Points on a hilly landscape, in no order, each with its height.
A ball rolls from a point to whichever of its 2 nearest points has the largest drop for the distance, and stops where none of them is lower. Distance is the straight distance between rows; heights are no part of it.
vupot: [ -9  13  -3 -37 -28 -12   0  26  -3  39 -14  -1  95 -33  11 -61  23  -2
 -53   3]  h=2.73
vagas: [-29  -3 -15  -1 -57  45   2  33   4  10 -34 -38 -26  22   9   6  42 -33
   1  55]  h=2.19
Dat: [ 65   3   4 -28  44  48  14  11   2  26   4  -2 -11   0 -29 -29 -26 -34
 -11 -44]  h=9.19
lefu: [-15  48  22  10 -47  38 -14  54  -1  10  15 -47 -13 -53 -13  18  11   7
 -42  12]  h=4.68
vezo: [-13  60  31  99  -7 -21 -12 -11  21  -1 -16 -14 -77  48  23 109 -29  24
  26  13]  h=2.66
Zodad: [-39 -12   8  23 -24  -2 -58  68   6  62  -2 -79  15  -3 -22  -3  11 -32
 -56  88]  h=5.31
dedot: [-19  -2  24  10 -31  35 -29 -31  -2 -10  13 -45 -26  26  13  81   4  -1
   1  29]  h=2.79
Padok: [ -9  -5  -2  45 -30  16 -20  57  23 -13  39  -3 -75  27   8  54  40   2
 -28  24]  h=5.45
ruvi: [-48  12   2 -56   5 -31  41 -34 -36  73  -7 -19  43 -34  -1 -34  -5  25
 -55 -63]  h=2.90
sim: [-15   4  38 -24 -13  -8   8 -37 -27   4  11  -5  22 -18   7 -46  19  18
 -26 -72]  h=2.30
Kiv: [ 34 -19  47  31  13  24  13 -11  14   5  -7  19 -66  32  44  34 -13  -3
 -14  27]  h=4.81
sunot: [  7  60  14 -18   1 -12 -16 -23 -17  -6   4 -58  56 -47 -39 -77  31 -16
   0  43]  h=5.03
zap: [ 18  36  62   6 -23 -17 -20 -29 -42 -30  -8  26 -33  -2  48  31 -33  34
  41   3]  h=0.86
bop: [  0  37  39  83   1 -22 -46   0 -20 -23  -4  25 -75  75  35  56 -51  21
  31  27]  h=3.17
fiv: [ 20  83  14  39  -2  29 -14  -5  28 -18 -10 -22   7  70  -3  64  21 -40
  19  74]  h=1.89
Deso: [ 14 -53 -70 -13  41 -34  14  -6  12 -37 -30  89   2  31  -7 -11 -14  16
  62 -73]  h=5.26
kamo: [ 27 -30  58  31  35   1 -14 -14  24 -76  -7  28  17  21  11  58 -14 -14
  10  12]  h=5.25
kotup: [  4   9 -43 -88   2 -31  28  56 -13  22  10  13  47  -1 -22   3  16 -23
  18 -36]  h=8.85
Nos: [-11 -52 -61  22  63 -20  -9 -14 -12 -55  -8  66  18  31 -10 -15 -88  32
  70 -56]  h=5.53
firut: [ 48 -12  16  17  56  40 -69  24  -9 -23  16  36 -29  43  -4  48 -63  12
   1 -12]  h=8.17
fuza: [ 13   7  45  32 -48  37  32 -43  10 -12   1  34  26   7  65   9  -3  12
   6  29]  h=5.01
narit: [ 19  27 -29 -23 -38  36  17  43  -5  -6  -4  -3   9 -50  13   2  -6  20
 -52 -32]  h=4.02
vesev: [  5 -26 -14 -19   9  35 -14 -33 -25 -37   2 -10 -17  31   6  32  -5   7
  24  -3]  h=3.58
libez: [-46 -32 -59 -26 -11 -28 -17  12  -6  62 -60 -49  59 -31 -48 -88  22  -8
 -21   9]  h=5.18
semek: [ 31 -26 -27 -48  23 -43  15 -31 -21 -17 -14  39 -22  11  31 -27  51  -7
 -30 -22]  h=2.60
sidak: [ 16 -18 -49 -93   5 -44   5  -4   9  89  16  11  47 -18 -23   9   8 -25
  -9 -54]  h=9.07
Tur: [ 19   2  70  74   9   1 -20 -14  42 -42 -46  30 -25  53  32  63  -4 -11
 -13  17]  h=5.61
bog: [  2   5  18  35   1 -11  33   0  -1 -78  52   3  -2  -9  -4  -2  15   8
  19   1]  h=2.51
Tapav: [-42 -34 -16 -23 -22 -24 -45  38  -9  41 -22 -71  23 -34 -31 -52  36 -19
 -16  58]  h=4.98
sava: [ -3  14   6   3 -42 -24 -18  37 -22 -39  11  -1 -72   9  26  -1  46  -5
 -30   7]  h=5.94
gar: [ 27  75  27  -2 -26  40 -21  59   8  28 -12  -5 -31 -18   3  30  35   0
 -13  44]  h=5.24
Pas: [-30  23 -71 -63  -1 -22  11 -27 -16  46 -50 -55  43 -23 -59 -50   5 -17
 -20 -40]  h=5.37
gilek: [ 24  -3 -24   9 -11 -12  37 -17   3 -60  21  39   6 -39   2  -7 -24  36
  24 -63]  h=1.73
Vek: [-43  69  75  35 -41   3   6  -9   2  50  20 -38   3   8  31  39  25  11
   9  73]  h=3.14
Litu: [ 32   7 -34 -31   8  14  34 -37   0  10  13  -3  13 -13  -2 -55  40 -22
  21  25]  h=4.26
minud: [ -52   57 -104  -18   14  -38   47  -23   30   98  -28    3   70   13
  -92  -59    3    0  -50  -36]  h=5.78
nafo: [  0  24  38  25   5 -14  30  31  27   3 -14 -31 -46   9  22 107  15 -12
 -29  63]  h=2.72
meli: [ 56   9  -6 -51 -20  -7  17  51   3   1 -12  27  11   3  16  -4  -8 -52
  26  -5]  h=8.54
niz: [ -8 -49 -20  -5 -59  44  13  13   3  20 -10  -1 -42  17  41 -23  20 -16
 -24  -9]  h=2.87
gorav: [-14  57  37 -29  -1   3  -6   6 -44  26  44 -36  12   4  12  24  20   7
  10  76]  h=2.38
Pud: [-14  11   4  54 -24  23   9 -28  16 -10  15 -24 -65  51  12  90  -1   0
  51  57]  h=1.99
panap: [  3 -17  61 -45  42   6 -17 -11 -12  25  25 -54  21 -15 -39 -10  10 -40
  -5   0]  h=6.59
fer: [ 46 -14 -30  -5   4  36   1 -10  -8 -13   7  14 -56 -34  28  19 -11  38
 -52 -27]  h=3.28
pasu: [-22  -4 -53 -25 -12  -7  35  11 -20  51  66  -5 -24 -12 -18 -25 -10  27
 -22 -82]  h=3.70
tavuv: [  9   3 -15  19  17  39   3  -2  17  34  16 -46  -5 -65 -15 -43  32  15
 -72  57]  h=4.64
nidi: [ -9  10  36 -22  17  -9  51  29   5 -25 -29 -39 -25 -26   1  53  26 -20
   0  66]  h=2.17
fep: [-32 -18 -62 -29 -15 -30  44 -16  27  27  15  11  74  -5 -19 -31  27  -4
 -45 -67]  h=1.54
Safar: [  8 -24   2  23  31  71  -9  60   2 -33  -8  42 -32  47  -3  38 -25  16
   5 -28]  h=7.65
vavo: [ -3  -6  35 -35  36 -15  74   4 -11 -26 -14 -17  -3 -50   3  -1  15   5
 -17 -12]  h=1.57
lipuf: [ 15 -12   3   5 -25  14  18 -34  20 -20  22 -61  31 -33 -35 -49 -18 -60
  -4 -24]  h=3.57
zovik: [   9  -22  -14  -33   42  -45   18  -44   -9    6   32   57   38    8
    8   18  -28   40  -34 -105]  h=3.33
fege: [ 22 -59  -9  -4  39   1 -16  37  -4 -32  23  50 -15  43   9   4  -5   5
 -39 -58]  h=7.02
Mudem: [ -7  -5 -23 -24  10 -39  33 -26  -9  58  19 -18  56 -25   4 -98  43  -4
   6  62]  h=4.46
Nesin: [  8 -19  30  11  -9 -31 -40  36 -20 -54  31  44 -43   6  32   6  16  30
 -29 -42]  h=6.43
Mamef: [  9 -48 -13 -51  31 -32  -2 -48 -10  -3  47  19 -21 -17 -24  13  26  14
  63 -60]  h=4.43
vomu: [-19 -15  12   4 -31   3 -10  15  14  52  22 -30  38 -26  -4 -58  41 -21
   8  81]  h=4.71
sazo: [-57  -1  37 -13  17   2  26  16 -33  46 -31 -79  50 -53 -29 -47 -19  13
 -19  39]  h=6.08
kosi: [ -4 -70 -18 -12  31 -12 -57 -54 -24 -39  35  28 -18  17  -1  22 -11  39
  32 -57]  h=4.11
badod: [-41 -10  17  18 -55  28  53 -31  -3  -8   9  -6  16 -21  40 -19  37  28
   2  22]  h=5.67
suse: [ 10 -12 -10 -55  13  40  15 -16  -4   6   2  -7 -16 -15 -18  12  46   3
  54  20]  h=4.01
zevol: [ 36 -36 -48   3  16  17  25 -16   1 -35 -15  60  -8 -14  45  15 -45  37
   1 -28]  h=2.52
zupa: [-18  71  18  21   4  19 -34 -17  16   7 -30 -73 -13  26 -27  61  54 -25
 -11  88]  h=2.18
keru: [ 50 -17  20   4  18  34  10 -14  29  10   7 -15 -40 -30   9   7  23 -18
 -53  27]  h=4.06
guk: [ 24 -22  80 -16  37  25   7  10  17  45  30  -8  12  24  -4   8  15 -46
   4  42]  h=6.99
lugi: [ 25 -12 -11  14  28  41 -61  -4 -30 -19  -4  49 -24  52  -3 -19 -72  26
  45 -58]  h=8.56
guf: [ -8  -8  13  65  18  11 -34  33  19 -45  14  34 -83  21   6  81  16  45
  10  15]  h=4.99
raza: [-23 -36   3  64  44  15 -34  26   9 -51 -52  85   3  -5  38   4 -99  38
  54  10]  h=6.89
Vub: [  5 -19 -73 -48   2 -45  12  -5  11   5  12  17  26 -15  -1 -43  72  -9
 -55 -24]  h=2.09
taf: [ 11 -25 -21  24 -33  19 -61  30   0 -34  -6  57 -31  33  27  61 -36  18
  75  12]  h=7.72
Tuf: [ -6  -8 -15  -3 -18  23  41  15   5 -21  53 -48   6 -33 -26   0  -6 -18
  11  -6]  h=3.07
nase: [-43 -19 -47 -16 -13   5  36   7  -8  50  49 -45  14 -35 -31 -46  15   9
  -2 -10]  h=3.42
veg: [-21  20  -7 -39 -28  -5  -6  38 -49 -14 -24 -17 -12  26  12 -47  35 -15
 -41 -18]  h=6.34
bezab: [ 19 -42  26  31  70  -8 -27 -11   1 -48   0  61 -57  -6  31  56  -5  60
  18  27]  h=4.65
bok: [ 64 -30 -30   7  30  40 -24 -20  13 -22  17  26 -35   2 -32 -17 -50  -6
  31 -65]  h=8.87
vop: [-57  39  -1  20 -32  22  -3  37  13  25 -31 -54   7  24  -5  36  58 -15
  -2 111]  h=1.53
memot: [ 42   1  23  74 -16   4  -5 -35  38 -49  32  52 -23 -13  31  28 -19  12
  65  30]  h=6.53
tor: [-23  22  42 -10 -27  15  -8  -6 -15  28  30 -18  60 -45  19 -37  17  31
 -57   3]  h=2.20
vimo: [  7   5 -16 -31  27 -60  70   9  -4 -53  -4  17 -10 -42 -23  -8  14   7
  -3 -71]  h=0.98
Niris: [ -13  -29    4   93   49  -22  -95   30   38  -51  -24   59  -27  -15
   23   24 -110    8   40   33]  h=6.63
Fos: [ 14 -33 -86 -19  12 -49  36 -63   9 -26 -13  45   2  52 -17 -26  -4 -28
  33 -72]  h=4.94
gil: [-27 -23  17 -54  39   1  12  17 -28  78 -29 -74  38 -16 -46 -50 -19 -35
 -21   2]  h=6.29
Zeri: [ 10 -42 -25 -44  -1  -7  41 -52  10  10  -3  39  60 -14  36   7   8  18
 -42 -52]  h=2.40
Migeg: [-21 -35 -22  25  -7   5 -52  41 -23 -74 -50  52 -12  23  33  32 -81  33
  36 -30]  h=7.27
molod: [ 49  46  -3  40  24  45  10 -18  13 -63 -19   5 -25  35   4  54 -27  -7
  20  52]  h=1.20
beki: [  2  33 -36 -51  -5 -42  24  28 -31  40 -24  -9  17  23  -3 -92  27 -39
 -23 -22]  h=6.61
zez: [-56   9  50  -3   1  14   1  46 -27  58 -18 -75   9  -8   4   8  -3   5
 -52  73]  h=5.73
Keka: [  7  63  28   1 -29  23 -47 -10   2   1 -31 -65  32  -3 -24 -40  25 -51
  -3  66]  h=4.73
soti: [ -4  28  38 -29 -26   3  -3   1 -43   6  60   5   8   3  36  29 -13  38
  27   6]  h=1.68
fim: [-37 -60 -61  22  -8 -18 -11  26  -4  60 -60 -53  93 -39 -61 -91 -21  25
   8  56]  h=5.36
darol: [ 40 -15  36  52 -64  14 -10  -7  60  -3  37  14 -19  -8  27  39   8 -38
  29  40]  h=5.93
lov: [-26  -1  42 108  60 -20 -85 -31  20 -58 -53  25 -51  11  13  47 -84  30
  36  34]  h=6.45
Lon: [-26  42 -50 -32   4 -10  63  -5  10  78 -25  -8  34  -9 -67 -74  -9 -15
 -19 -71]  h=5.57
Voz: [ -7  42  71  45 -21  27  28  18  14   5  25   1  29  30  31  29   3 -11
 -21  49]  h=4.05
Bogev: [ 19  15  72  99  32  11 -31 -21  33 -50 -62  46 -38  25  12  33 -68   4
  54  14]  h=6.21
Pap: [ 12  30  56  61 -61  34 -14   1  75 -14 -17 -12   1 -12 -10  53  26 -40
   8  21]  h=5.09
dov: [ 14  -5 -49 -44  27 -37  31 -51   7  17  14  38   7   3 -44 -31  32  -2
  32 -79]  h=4.67
zamud: [-50   9 -58   4   1 -21  71  38 -24  36  11 -57  35 -18 -36 -86 -13  -6
 -22  13]  h=3.64
nog: [ 55  -4  32 -13  43 -20 -13 -40 -13 -69  -7  33  36   2  27  26 -46   0
  15 -14]  h=5.84
zadak: [  3 -33   0   1 -31  35   8  25  -3  38  58  22 -20  12  19 -33   3   9
 -18 -49]  h=3.47
veki: [ 30  59  42  -5  -2  21 -55  47  -1 -44  -1   4 -10   3 -15  70  11  -1
  -8   3]  h=5.83
Zop: [ 47  -8 -19  -5 -31  -2   4  40 -12 -40   9  29  -9  29  27  29 -62 -25
  51  -3]  h=8.16
kur: [ -1 -47  -7  14  79 -13 -51 -32 -21 -55 -11  68 -46  12   7  -7 -15  57
  58 -20]  h=4.41
numib: [-32 -14 -32 -39 -30 -84  22 -16  -4  71  -1 -18   9   6 -22 -89  28 -45
 -12 -47]  h=6.78
gis: [-66  -1 -62 -43 -13 -78  42 -68   2  78  23 -16   6  -5 -47 -34  25   4
  -3 -63]  h=6.94
rono: [ 21  35  37  22 -35  32 -20 -16  26 -41  -2 -37   7   1 -25 -11  13 -53
  -3  14]  h=4.24
sagob: [  6  24  53 -33 -10  -7  -9 -28 -53 -20 -28  20 -16   8  30 -20 -12  23
  17 -58]  h=1.59
sinev: [-12   2 -58 -45 -38 -55  22 -26  28  70 -11  11 106 -37  -8 -65  24 -19
 -20 -13]  h=2.12

Where does a ball stop that starts at each point below?
bok => kosi
numib => kosi
gar => vimo
Lon => Pud
panap => Pud
minud => Pud
fim => Pud

Call two points neighbours if one is among the 2 nearest of the other. Go from one point of each pair to the other, from neighbour to neighbour, staying as low as possible. Name the highest point that can't be avoided.
kosi / fep => dov
tor / zap => sim
vop / molod => zupa
zap / fep => vupot
